Points, in no order, along strands that fork, close into loops and pass close to each other.
Two points are linked if the straight distance between their rows is under 66.6. Some points are linked to none.
K_719: [-13   6 -13  -4  -7  -2   7  11  28  14 -27 -19  -2   7  -2  14   7  -7
  14  -6   9  13  -7  11 -28  -5  25 -24   1 -11   3   4   4  -7]
K_348: [  7  10 -28   3   5  12 -12   5  20  -6  -2 -21 -17   6  22 -10   2  -8
  12  -6   0  12  -2  11   0  14   6  -1  -3  -9   8  -7 -33  -9]
K_257: [ 22  18   5  12  30 -15   1 -19   9  25  11  -6  13 -17 -14   4 -12 -10
  19   3  30  -8   6  15   3 -38  13  -2   6   6 -28 -15  28   9]
K_509: [  3  17 -14   6  -6  23  -9  32  -5 -12  28  12  -4 -20   7  -5   0   7
 -32   1  -9 -10   7  23  49  10 -22  13 -19  -4  20 -23  -8  -1]
K_471: [ -6   6  -7  14 -25   9   5  -1 -14   0 -18  12  11  -7   1  19   9  -4
 -31   4  -7  11   3  12   3 -13 -36   5  -7  22   2 -10  15   7]
K_789: [  9 -13   8 -19   5 -24  15  -5 -18   8  -4  11 -12  -6   3  -6  -7  15
 -10 -33  -1  -4 -15  -2 -15   1 -34  -1  12  16  -3   9  -2  31]
K_858: [ -2  28  -7  12  -5  13 -10  11  -2 -13  31  -2   1 -12   0 -18  -7  -5
  -3  -5  -1 -16 -18  24  35   5  15   3   3   8  39 -13   1 -17]
K_378: [-45  -6 -16   9  -8 -14  15  10  -4  -8 -27  -6  25   4  12   7  10  -9
  18  -5  28  -7  -2 -20 -17   4  -7 -25  17  -7 -27  27   0  -4]
K_415: [ -7  11   9  28   0  18 -14 -13  34 -24  19 -18   8  -2  18 -14   9  13
  -3 -12  17  -4 -11   1  -3 -14  21   7  14 -24  -7  -2  -5 -35]
K_231: [ 20 -18  -2  11  12   1  -8 -19   8  11 -24 -18  -9  -4 -12  10 -18  -4
 -10  14   0   4   2  -6 -18 -28  -7   8   0  10  -7   2   7  21]
K_267: [  2   3  -5 -23 -26 -11  15   5   5   3  16  16   7  11 -25  12 -11   5
   0  14 -10  18 -12  19  11 -10   8  -9 -11   5  14   6  16  -6]
K_940: [ 11 -12  -6  23  33  27  -5 -13   1  -5  -7   0 -15  -3  17   7   2  -4
  -3 -17  13 -13  11 -31 -17  26 -17  19   3  -3  -7  15  -5  -4]
K_43: [  6   3 -11  10   9  -6 -18  -9  10   5  14  -1   0  -9 -29  -6 -26  11
   3  29   9   9 -20   3  15 -35  29  17  -8  -5  16 -25  21 -14]
K_766: [ 12  -9 -16   7 -11   2 -12  -2  -7  -6 -23  -9 -21   3  20   2  20 -13
  10  -2 -22   6  20   6  -9  16 -20 -12   0  20   5 -10 -24  11]
K_490: [ -7 -14 -22   3  -9  -8  -1  11  -4  -3 -57  -3   0  -8  13   3   0   7
 -24  -5 -14  16  -4  -1 -27 -13 -13 -26 -14   2 -14  12  -5   8]
K_836: [ 22  16  15  14  15   8   1 -13 -17  -4  29  -1  -1  -4   0  -2  13 -10
  13  -6 -16   8  31  -4 -13  25   0  12  -8  41  14 -11  24  -3]
K_701: [ 13   6  -2  -2  -8 -11  -4  10  21  11 -19  -3   6  -1  -8  16  -1  -8
  14  -3   7  20   7  20 -25 -20  28 -23   9   3 -13 -15  16  -2]
K_94: [ 11  -1  11 -13 -27 -15 -13 -20 -10 -16  16  15   6   3  -4 -27 -14  10
 -11  30 -39  23 -19  20  14 -14  14   3   5  16  18 -17  -4   9]
K_134: [-33 -15  23 -15  -5 -13   3  -5 -15   1 -25   9   6  17  -4   7   7  -5
  16   2  -2 -22  16  -5   0  31   6 -13   3  -1   4  15  -4  13]
K_666: [-32  -8   6  23 -11  -5   2  -3  -8 -12 -21 -10  21  12  11   2  16  -5
  17  -4  15 -17  13 -14 -15   2   1 -10  17 -12 -25  16   0 -10]
K_244: [-12  28 -14  -5  19   6  13  17  13   7 -15 -10   9  -6  21   2   7   1
   4 -28  10  -2 -16  17  -3  13   3 -20  -9 -22 -10   3 -17  -7]
K_679: [ 21  17   5 -14  13   9  19   9   3  11  45  -7   0  11 -13   0  19  -2
  22 -36   9   1 -16  -4  -5  12  30   6 -10  -7  -5  -5  13 -19]
K_753: [-10  11  23   3  19  14 -18   4  -4  18 -13  -1  14  -9  10  -1  -3  12
 -17   7  -4 -31  -3  10  27  -5   4   9 -10  -7 -14  10   1 -10]
K_96: [  0  33   1   4  17  -3   7  -4  20  15  15 -24  13  -5  -6  -2   4 -22
  27 -20  31 -10  -9  10   6  -9  16 -14  15  -2  -6  -5  12 -14]
K_312: [ -4 -12  11 -18  14 -19   6  -6 -20   4  12  16  -9 -15  -2 -10  -4   3
 -14  -8  13 -16   5 -15   4  -2 -41  17  15   9  -5  10  -9  32]
K_895: [ 24  -3  10   4  32 -12  11 -23  -3  11  19 -11  -2  -3 -13   1  -9  -1
  26   3  11 -10   6 -23  -8  -5   5   6   2   6 -11   6   8   5]
K_17: [-19 -19 -15  32  -9  26  -8 -12  11 -30   8 -10   4  -1   8  -1   8  -1
  -8  13  15  -7  -7 -28   4  -1 -33  13  19  -6  -5  14 -11 -17]
K_13: [ -7  15 -15  16  -3 -11  -2 -12  13 -18  11 -22   4 -13   6 -19  -4 -16
  22  22  17   6  -8   5  13 -18  -3 -13  11   0   4 -14 -21  -5]
K_553: [ -1  13  -6   0  15   1  26  -5  22   2  33  -7   9  14 -12   7   9   6
  25 -20  38  -3  -2 -25  -4   9   9  -7   3 -22 -15  17   3 -12]
K_684: [ 19  28  -1   9  13   3  -4  16 -10  -8  32  19   5 -20   4 -10  -5  13
  -7   1   1 -16   9  19  49   8 -11  18 -16 -20  -6 -30 -10   5]
K_577: [-34   1  11   0 -32  -4   5   9  11  -6  -3 -15   7  -1  -8  -2  -3  -3
  -5  13 -13  12 -40   2 -23 -18  18 -17  18  18  33  -1   7 -28]
K_768: [-16   7 -10  -3 -27   1  -4   7  15   1 -13  -6  -7  -6 -11  -3  -8 -20
 -21  20 -23  19 -39  19  -8 -26  14 -10   3  20  45  -5  12 -15]
K_995: [ -5  -9   7   6  -8  14 -14  -4   8   4  -1 -11   4   6  -4  -6  -9  10
 -13  16   0  -3 -18 -10  -4 -21   4  17  12  -5   2   8  15 -16]
K_265: [-12  -1 -15  12 -16  -2  12   0  11 -15  25 -17   4  -1 -14   2   1 -11
  22  22  14   7  -1  -8  10 -18 -16  -9   9   6   9  -9 -11 -19]
K_714: [  5 -16   3  23   4   5  -8 -18   3   4  -7 -11   0   4  -5   0 -12   0
  -6  21   8  -7  -2 -25  -5 -15 -12  17  12   8  -6   4   5   0]
K_339: [ 13  14 -37  13  15  12  -2  20  14   2  -6  -5 -24 -22   6  -2  -5  -4
 -25  -6  18  13 -10  -5  16  -7 -30   1   1   0  12  -5 -34   7]
K_672: [ 26  -1   3  -3 -17   1 -10  -3 -13 -20   6  13 -22  10   0   1  10   2
  -1 -18 -41  32   8  15 -30  13  39  -6  -3  15  22 -11  11  -1]
K_438: [ -2   9  11  25   1  14  -4  -4 -25  14 -24   4  -2 -12  10  10  10  -9
 -44   1 -11  10  13   9   5   1 -24  10 -25  33   9  -1  21   9]
K_178: [ -8   5 -13 -27 -27  -8  11   7  11  -4  28  12   3   8 -16   3   6   7
  12   4 -12  23 -28  10   2  -5  23 -11  -6  -6  18  -8  -2 -17]
K_792: [-19  30 -17  -4  -2  -2   6  16  22  11 -24 -16   6   2  11   8  13 -21
  16 -11   2   4  -2  25  -2  14  12 -32 -12  -8   4  -6  -6  -6]
K_918: [  6   0  -6  -8 -14 -20   0  -5  -7  -9   9   2  -4  -4   1 -20 -10   5
   3   9  -8   3 -14   5  17 -14 -25   2   8  15  -6 -14 -16  15]
K_803: [ -9  21  -5  -8   4  -8  21  19   7  16 -18 -11  21 -10  19  -4  -8   1
  -2 -25  12   5 -25   9 -19 -12  -2 -31  -5 -23 -23   9  -1   3]
K_889: [-32 -13   9  -6   9  -9  -3   0   0  21 -25 -12  -8   9  -7   8   8 -13
  24  18  10 -31  14 -15  18  18  11  -9   9   2  10  15 -21   0]
K_985: [ 28 -17   3  -7  15  14   0   2 -12   1  -3   5 -18   4  -5   8  -8  15
  -5 -16 -22  10   9 -12 -42  17   4  20 -18   6   2   9  24  -5]
K_702: [ -4  17  40  -7  27   1 -26  -9 -11   5  -8   8  10 -15  18 -19  -9   6
 -22  17 -18 -30   3  17  28  -2  12  11  -9   2  -8   4  -2   7]
K_390: [ -9  11  15   6 -14  -6  13  -7 -20   3  -4   6  16   0  -6   5   0  -8
 -13   5  -4   3  -1   5  10  -2 -26  -7   1  29   8   1  22  15]
K_502: [ -6  24  -9   8  -8  15  -9  20  -5  -4  11  11 -11 -17  -6  -7 -13   0
 -33   3  -9   1 -10  23  47   2  -2   1  -9   9  46 -18  -9   0]
K_733: [ -9 -41 -20  16   1   8  15  -2  -1  -1 -52  -4  -3   1  -1  15   3  -3
  -3 -10  16  14   1 -32 -29  -5 -19  -4   6   1 -11  23   5  23]
K_866: [ 25   1   6   4   5 -12 -21  -7   8   5 -15 -11   4  -1  -3   2 -14  -6
  11   0  -4  11   3  17 -26 -20  40  -4  12   7 -13 -14  10   3]
K_114: [ 21   4 -36  17   4  12  -2   2   6 -12  -4  -9 -32 -13   7   4  -1  -2
 -10   2  -3  25  10  -8   3 -13 -31   9   0   4   5 -15 -32   9]
K_294: [ -3  22 -19  -4   0   6  13   7  28   7  16  -6   6   2  -8  11  16 -16
  32  -4  28   6   2  15   2 -11  24  -9  11  -4  -9 -14  -1 -25]
K_623: [ 20  -1 -13  -9 -26 -17  -4 -12  -6 -13  12  23   1  -1 -21 -12  -8   1
  -8  29 -33  27 -16  16  17 -27  17   3 -16   4  14 -23   4   6]
K_78: [  5  11  17  -6 -18  -7 -22 -21  -7 -17  -1   6  -6   2  20 -25   3  -3
 -12  13 -40  11  -6  25   7   4  15  -5  -1  11  18 -11 -15  11]
K_262: [ 19   9   4   9  24  -9 -19 -16  19  19 -19 -18   3  -6  -9   9 -11 -13
  17  15   5  -3  12  22  -6 -27  32   7   6   4 -14 -18  18  12]
K_592: [ -2  16 -15  22   8   8  -9   8   8  -4   6 -13  -2 -13   6  -9  -7 -12
  18  20  19  -6  15   7  36  -5 -12  -8  14  -2   9 -16 -32   3]
K_828: [-12  -2   5  10   6   2  19 -14  13  -7  12   0  16  13   2  14  21  -8
  28 -13  45 -23  10 -24  -6  16  -3  -2  16 -21 -23  22   7  -1]
K_950: [  1 -25  15   2   2  13   2  10  -9   0 -11   1  -1   8   3   5  -2  10
  -6 -21  -5  -4  13 -24 -43  15  20  10   3  14  -3   5  35  -2]
K_567: [ 24   6  -7  24  11  14  -1  12 -28 -14  49   6 -16 -15  -6 -15  -3   5
   6   0   2  -4   2 -18  29   9 -10  21 -10   0  14 -20 -17   0]
K_98: [-24 -12   5 -32   1 -19   2   4 -16   7   4  22 -16  -2 -11  -5   2   8
  -1  11  11 -25  11   4  13  13 -25  11   5  -1   9  16  -7  25]
K_847: [-32 -12  -1  17   6  17  23   1   8   3  -2   9  25   5   0  14  15  -6
   2  -9  46 -17   0 -27  -4   6  -7  -4  20 -28 -30  21  16  -9]
K_221: [ -5 -36   2 -34  -6 -11  -5   5   4   6 -20  15 -23  13   0  -3  -4  22
  -7  11 -15   7  -4  -9  -3  14  -8   0   2  -9  12  13 -18  14]
K_111: [ -4  -1 -10  -3 -18   7 -14   3   0  -1 -10  -5  -9  -6 -14 -10 -19   0
 -24  29 -25  12 -26   7  16 -22   5   4  -3  19  41  -5   3  -2]
K_287: [  1  15  -8  16  11  19 -14  -1  17  -6  25 -11  10  -1  10 -14   3   6
   7  -8  12 -10 -10  11   7  -2  18   8   6 -19  -2  -9  -4 -22]
K_133: [  8  30 -13  10  27  14 -15   4   4   4  27 -19 -17   1  12 -17  -4 -18
  31 -19   8 -13   5   8  12  24  28   8  -1  -1  22 -12 -10 -14]
K_853: [ 13  -6 -18  -3 -20   7  -9  16  -9   6 -53  13  -7 -10  12  12   6   4
 -35  -7 -21  20  -4  11 -25   2 -17 -15 -19 -10 -11   4  -8  15]
K_774: [ -5 -22  -8   0  -3   1  13   8 -11   4 -23   5   5   7   0   2 -11  10
 -23 -21   0   2 -28 -26 -30  -4 -17  10  10  -5  -7  21  18   2]
K_790: [ 25  -6  25  13  30  -1  -2 -29  -5  18  12  -5   4  -8 -16   2 -11  -5
  13  15  -8  -8  23 -26 -16 -10  12  28   5  23   0  -2  31   4]
K_776: [ 35   4  17   8  12  -6   1 -17 -25  -3  20   0 -11  -8 -15   4   8  -9
  16   0 -18  13  28  -4 -20  -3  -1  17 -10  50   4 -13  21  14]
K_998: [  1  37 -11   6  14  10 -15   1  12  -4  28  -7   5  -2   6 -12  -6  -7
  14 -12  12 -13  -5  20  34   9  19   8  -2  -9   8 -17  -5 -14]
K_550: [ -3  -1  18  -3   9  -4  -9  -2 -18  15 -24  16  -5 -10   3  10  10 -13
 -40  12 -19   7  26  20  21   7 -10  -7 -17  17   9   4   2  20]
K_972: [-39  -8  -8  -5 -11  14  24  24  10   4 -10  10  31   8  -4  22   8   1
   8   0  33  -8  -6  -5   1   1 -20  -4   3 -26 -19  15  18 -22]
K_203: [ 29   3   6  -3  25   9  16   2 -19   2  36   5 -11  -6  -6  -9   1  -4
  10 -16  -9  -5  14 -17   4  22  -7  20  -9  20  -1  -4   6   3]
K_92: [ 10   0   3  18  26  -8 -17 -24   9  22 -39 -29  -3 -12  -1   3 -13 -16
  -1  22  -2  -7   3   4  -3 -36  15  -2   8   6 -15  -3   1  21]
K_223: [ -9  -4  -5 -13  -8   9  19  21   9   5  -5  22  16  16  -2  23   3   9
  -2  -3  16  -4   4  -2   4   7 -23   1 -12 -26 -22  11   4  -5]
K_4: [ 12 -27  14  -9   7  13 -11  -4  -8   2  -9   9 -24  12   1   2  -4   5
  -1  14 -33   2  21 -12 -19  27   9  24  -8   5  14  11   7   1]
K_45: [-17  29  16   7   6   4  12   4   6   6  23 -15  22   1   1  -6  -1 -11
   6 -25  17 -21 -14  14   7   0  12 -16  14   8   2  -3  22 -18]
K_576: [-10  -7  18  -7  -1   7   5  16 -23   4 -14  22  40   9   9   6   7  -1
 -25 -17  15 -12  26  -2 -22   4   0   7  -6   0 -31   0  38   6]
K_961: [-10  -6 -11 -15  -2 -10  13  21   2   8 -40  -7  14  -2  14   4 -12  18
 -21 -20  -4   9 -17   2 -33  -9   3 -23  -9 -19 -21  11   8   5]
K_942: [ 16   8 -20 -33 -20  -8  14  14  18   1  24  12 -11  10 -10   9   8   9
  16 -20  -8  34 -34  -5 -16   8  31   4 -22 -22   9  -7  -4 -12]
K_311: [ 25  -3   5  -8 -12 -20 -17  -7   3 -17   1  -9  -5   5   1  -3  -1   4
  13 -14 -18  29 -10  10 -37  -3  42 -13   6  11   2 -20   3  -1]
K_886: [-16  -1  -8  22 -16  13   2  -3   7 -18  15 -14   6   4   3   1  16  -7
   5   2  10  -2   0 -11  -5  -3 -26   5  23   5   1   1  -9 -22]
K_802: [ -1   5  16  -4  13  19 -18  -3   3  16 -14  -5  -4  -6   7  -3 -17   6
 -28   9 -13 -14 -19   3  10 -10   9  18 -10 -10  -4  12  16 -14]
K_977: [ 11  11  -8  -1  15 -16  10 -13  13  24  10 -14  12 -10 -21   2 -17   2
  10  22  30  -3  -2   8  22 -38  10  -1  -4   0  -9 -14  18   6]
K_197: [  8 -17  14 -32   7 -43   2  -4 -16   0 -19  -3 -22  -2   5 -15  -5  14
   6 -14 -15   4  -6  -4 -25   4 -17 -14  10   8   1  11 -21  37]
K_916: [ 21  -1 -10  -2 -15 -20 -10 -11   0  -3  12  14  10  -4 -25 -11 -25  10
 -13  39 -10  23 -16  16  14 -39  23  12 -11  -8  -7 -27  10  -2]
K_624: [ -7 -29 -18 -27   0   3   8  12  23   5 -13   3 -28  11  -7   4 -16  22
 -17   5   3  17 -19 -14  -2  -4  -6  -3  -2 -26  13  19 -33   0]
K_198: [ 31  15 -10  11  15  21   1  17 -21  -4  43   4 -18  -6   0  -4   9   2
   6 -21  -8  -2   5 -21  13  16 -14  23 -18  10  -4 -16  -8  -3]
K_82: [  5  -7  -1  -6 -36 -15 -12 -14  -5 -34   9   6   3   6   5 -22  -7  13
  -1  28 -38  23 -16  15 -19 -21  -2  -1   4  10  -5 -20  -7  -1]
K_428: [ -1 -29  17 -31   8 -23 -11  -4  -4   8 -32  -1 -29   3   2  -3  -2  13
  -2  -4 -26  -4  -2  -8 -19  23   4  -9   6  -3  12  16 -17  22]
K_433: [ 17   1 -15  17 -15   3 -12  -1 -10   0  -9   5 -21 -10   5   7  15 -19
  -2  16 -13   4  34  11  17   6 -30  -1  -5  25   3 -23 -19  17]
K_496: [ 18  12   8  -6  -4 -19  -1  -7 -10 -12  32   7  11   6   3 -13  -4   7
  16  10  -2  -6  11  17  22  -1  -7   6  -4   3 -14 -16  -9   1]
K_968: [ -7 -34 -23  -1   6  12  29   9  -6   1 -33   2  -5   7   6  16  -1   6
 -12 -26  19   7 -20 -38 -29   7 -17   0   8 -10  -5  29  20  15]
K_113: [-29  -7 -11   4   8 -16  18  -3  10  -4 -32 -15   3 -10  11   9  10  -1
  13  -4  20   1  -1 -17 -12  -1 -17 -25  12 -12 -21  23 -28  10]
K_707: [ 13  15  19   1   0  -6  -7 -11 -13  -3  23   9  25  -7   2 -13  -6  -3
   0  22  -7 -18  15  29  34  -7   5   5 -14   0 -16 -22   7   8]
K_793: [-23 -18  19 -39  -2 -22  20   8  -5  16 -10  33   5  12 -16  12  -4   7
  -8  -5  11 -17  -1  -2  12   8 -12   1   3  -1  -3  15   4  13]
K_240: [-16  -5  25 -14   7   5  -6   4 -23   9  -4  25   9  -1  12   9  17 -16
 -29   9 -16   1  30  21  24  25 -13  -7 -14  -4   7  12 -12  20]
K_301: [ -6 -29  15  -4 -19  12 -18  -7 -10  -6 -24  15  -4  14  -3   9   2  -9
  -2  31 -33   1  35   1 -12  14  13   1 -13   3  -2   5   4   6]
K_591: [ -5  -3  10  14  -9   5  -6 -13  28 -24   4 -12   5   9  10  -5   5  14
  -4  -8  14  -4 -13 -25 -25 -18  19   1  16 -20 -18  11  -7 -26]
K_135: [  7  -3  -9 -23  -7 -13  24  11   6  22   3  12   6   3 -28  15 -20  11
  -2   3   4   9 -10   7   2 -10 -10  -8  -9  -1  -5   2  15  -4]
K_542: [-32  15  24   5  -5 -15  17  -2  -8   8  14  -5  29   4   3  -9   5  -1
  12 -22  12 -32 -17  -5   0   2  -3 -16  22   3  -8  10  19 -14]
K_64: [ -2  15  16   8 -12   7  -2  15 -16  -9  -7   6  39  -2  22   5  18   4
 -22 -19   4  -5  17  16 -10  -3 -16   0  -9  -9 -39 -10  19   7]
K_95: [  2   1  13   9  -7  -4  -6   2 -15 -15   0   6  29   0  17  -4   8   8
   5 -17   5  -7  23  -2 -19  -1 -14   0   2  -9 -41   3   3   9]
K_897: [-13  24  41   2   5 -15  -1 -15 -13   6   6  -8  30  -4   8 -21   0  -1
   4 -12   3 -35  -6   1  10   1  -3  -5  13   8 -12  12   5   1]
K_57: [ 25  10   6   4  -7   5 -23 -18 -10 -16  -3   1 -13  -1  15  -7   7 -10
   0  -2 -43  19  10  27 -15  15  28  -3  -4  17  17 -11   3  10]
K_822: [-26 -16   8  15 -12  18 -19   1   6   4   7 -10   2  11 -15   4   1 -11
   5  39   1 -23  13 -10  21  -2  13  16   9   1  21   0   3 -21]
K_424: [ 18  28 -20  10  14 -12   3  12  -4  -4  23   7  -8 -20  -2 -12  -7   3
  11   1  23  -1   8  14  38 -10 -14   1  -1 -15  -2 -24 -28   7]
K_751: [ 17   1   6   3   0  -2 -18  -8 -13  -2 -24   0 -19  -5  22  -2  14 -24
  -4  -6 -30  14  27  23  -8  24  11 -20 -14  19  22  -6 -11  22]
K_997: [-14  -3  10  11 -14 -14 -10  -7  -2 -23 -14  -3  36   3  22  -2  15  10
   0  -7   8  -9  10  -4 -10  -7 -10  -8   5 -29 -42  21  -6  -6]
K_449: [  0 -10  25  -7  -8   7   7  14 -13   7  -8  11  26   8   3  11   3   0
 -20 -25   5  -3  13  -4 -34   3  23  -4   0   6  -7   1  38  -6]
K_935: [-33 -29  17 -15  -1 -22   4  -4 -20  -4 -16   3 -16   9  20  -6   7  11
   4 -18 -14 -15 -16 -29 -14  25  -4  -8  24   8  19  32  -6  12]
K_386: [ 11 -23  -3  -5  24  20  -2   8 -10  -4  13  18 -22  -6  16   3   7   4
 -11  -7  -1  -7  18 -22  -6  25 -32  29  -2  -4  -9   9 -17   4]
K_147: [ 35 -11  11  12  19  -4  -1 -23 -14   6  18  -8 -10 -11 -19  -9 -13  -5
  19  18 -22  10   9 -16  -7 -11   5  27  -8  41   9 -10  16  14]
K_741: [-24 -18 -20  17  -7  30   4   5  25 -16 -10  -8  -3   0  -1   3   2   8
 -20  14  21  -3  -8 -14  15  -8 -27   4  -3 -20   5   7 -24 -23]
K_177: [  4 -10  23  11   6   1  -2 -16   8  -6   6 -18  -7  12  11  -3  -2   7
   0  -7   6  -5   0 -21 -38   4  12   3  19 -10  -2  20   8 -11]
K_473: [ 13  11 -24  19  17   7 -12  -1   9  -6   5 -20 -26  -4  10 -16  -1 -14
  27  -1   9   0  16   7  17  15  12  -2   2  -6  19 -13 -34  -1]
K_464: [  9  12  22  -1  11 -10 -23 -17   0   1  13   4  11 -13   8 -28 -19   6
  -9  19  -9 -17  -6  23  16 -17  22  16  -8  -5  -4 -17  12   2]
K_585: [ 11  25 -15  -6  -1   2   8  14  19  15  25   3   8  -1 -17  12  10  -5
  21 -29  17  17  -9   9   9  -5  32   6  -6 -15 -14 -13   9 -19]
K_83: [-10 -18 -21  -4 -13  16   7  19  17   0 -10  -1 -16   3   3   7  -2   8
 -21   6   3   9 -13 -13   7   6 -26   1  -4 -13   9  12 -24 -12]
K_529: [  3  19 -13 -30  -1   8  17  24   2  11  35  22  -9  15 -10   8   3  18
  -2 -25  -6   3 -22   3  23  32   6   4 -27 -20  11   2   2 -12]
K_230: [ 15  -5  11  24  25  26 -10 -12   7 -10  10 -16  -5  -3  21  -2   4   4
 -14 -18   6  -6   8 -22 -29   7   3  17   7 -13  -7  18  -1 -12]
K_409: [-31   1  10   7 -27   5  -5   2  13  -6  11 -13   8   5 -12  -7  -5   5
  -8  12  -6  -6 -28  -6  -6 -15   8  -4  24   1  16   3  11 -34]
K_761: [ 17  -1   0  -5  15  -9  10 -13   7   2  20 -20  -1  13 -14  10   2   1
  31 -16  19   1   1 -14 -11  -4  11  -9   5  -4  -5  10   1  -2]
K_512: [  9   8  -5 -26  11   8  20  16   1  15  34   6  -7  12 -12   4   1  12
  15 -29   8  -5  -6 -10  18  30  11  12 -12  -9   1   2  -7  -4]
K_879: [ -7  13 -15 -30  -8  14  23  28  11  12   8  20   5  11  -2  25  -2  14
 -11 -22  -2  -3 -12  13   6  25  -9  -9 -24 -31  -6  11   6 -12]
K_381: [-12   4  41 -10 -12 -18   0 -13 -19  -7   2  11  20   5   7  -5   3  -5
  -4   8  -2 -20  12  11  16   7 -16  -3   3  19  -2   7  10  15]
K_405: [ 18  11 -21  10  21  -5  -2  -9  14  19  11   3  -2  -4 -38  -4 -28   3
   7  21  27   3  -7  11  29 -31  30  14 -15 -15  13 -21  18   1]
K_574: [-25 -10  12  15   2   0  -4  -9  14  15 -10 -27   7  12  -9   9   9 -16
  27  33  18 -29  25 -10  22  -4  17   0  14  -4   2   8  -7 -16]
K_7: [-10  -4   3 -25   1 -22  26   9   4  29 -22  18   3   1 -26  26  -6   0
  -5  -8  16   0  -1   7  10   1 -22  -9  -3   5   8   7  15  17]
K_667: [  0 -27  -5 -25  -1  -2  -2   5 -10  -4   1  17 -29  10   6  -2   6  17
  -9   6  -2 -10  13 -11  -1  23 -22  16   6  -5  11  11 -23  10]
K_61: [-10  -1   1   1 -15  10 -13   6   3  12  -9   0  -5   3 -16  -5  -8 -12
 -10  29  -9  -6   1  12  26  -1   7  -2   0  10  30  -3   0  -1]
K_745: [ 10  -6 -22  -8  -6  11   1  -3   3  -6  11  -6 -19  13   2   5  11   3
  18  -5  -5  19  -2   1  -4  22  10  -4  -3  -5  11  -3 -18 -10]
K_373: [ 33   0 -29  25   0  17  -7   4 -15  -7   4   9 -26 -19   4   4   3 -10
   0  11   0  12  34  -8  18  -5 -45  17  -4  17  -7 -22 -22  15]
K_881: [-33 -26  19  -1 -21  10 -10   2 -18 -14 -27  12   0  21   1  10  14  -6
  -4  10 -28  -5  20  -8  -6  24  15 -12  -6   3  11  17   6   2]
K_755: [-16  -5  42 -14  -6 -17  -6  -6 -26 -10  -6  26  22  -1  14  -4  15  -2
 -15  -2 -20  -8  19  23  23  18 -12 -19  -8   3  -9   7  -5  20]
K_142: [-26 -26 -22   5   1  -3  14 -11  11 -10 -40 -10 -10   9   4  13  10  -8
  18  -5  20   9   9 -35 -24   6 -16 -17  13  -9 -14  26 -24  10]
K_467: [ 13  -4   1 -10 -28 -18   6 -12 -11 -19  11   4  -6   0   0  -8 -10  15
   0  12 -26  24 -15   5 -11 -24 -29 -10   6  17  -1  -6  -2  16]
K_442: [ 10 -16 -23 -33 -14  -9  17   7   9 -10  20  10 -21  16  -7   7  13  13
  26  -6  -6  37 -13 -12 -10  19  13  -7 -21 -22   0   5 -20  -8]

How many points has the smallest loop of links through each point below? Write none if it is on no loop.
K_43 => 13
K_98 => 7
K_918 => 20
K_390 => 7
K_13 => 20
K_509 => 9

A fork is a point with three links, a tip a point with one. Leave the first point through the second and follow the links. Name the first fork or tip that comes.
K_64; K_95 => K_774
K_378; K_666 => K_995
K_490; K_961 => K_866
K_998; K_287 => K_667
K_512; K_529 => K_567
K_895; K_761 => K_381
K_262; K_257 => K_94
K_221; K_624 => K_592

A piece is two or more points that can be reached from each other along the links. Count, over all rows, the pieces, the separate loops (a circle has one, a figure eight two, a Y none), the forks (points with three links) and the tips (points with one).
pieces => 3
loops => 7
forks => 12
tips => 4

Name the points in between on the shortest way along the links from the first point to the second, in order.
K_553; K_240 => K_828 K_847 K_972 K_223 K_879 K_529 K_512 K_679 K_585 K_294 K_96 K_45 K_542 K_897 K_381 K_755
K_61; K_792 => K_111 K_768 K_577 K_409 K_995 K_714 K_231 K_92 K_262 K_866 K_701 K_719
K_753; K_576 => K_802 K_995 K_409 K_577 K_768 K_111 K_61 K_822 K_574 K_889 K_134 K_881 K_301 K_4 K_985 K_950 K_449
K_386; K_348 => K_940 K_230 K_177 K_591 K_415 K_287 K_998 K_133 K_473
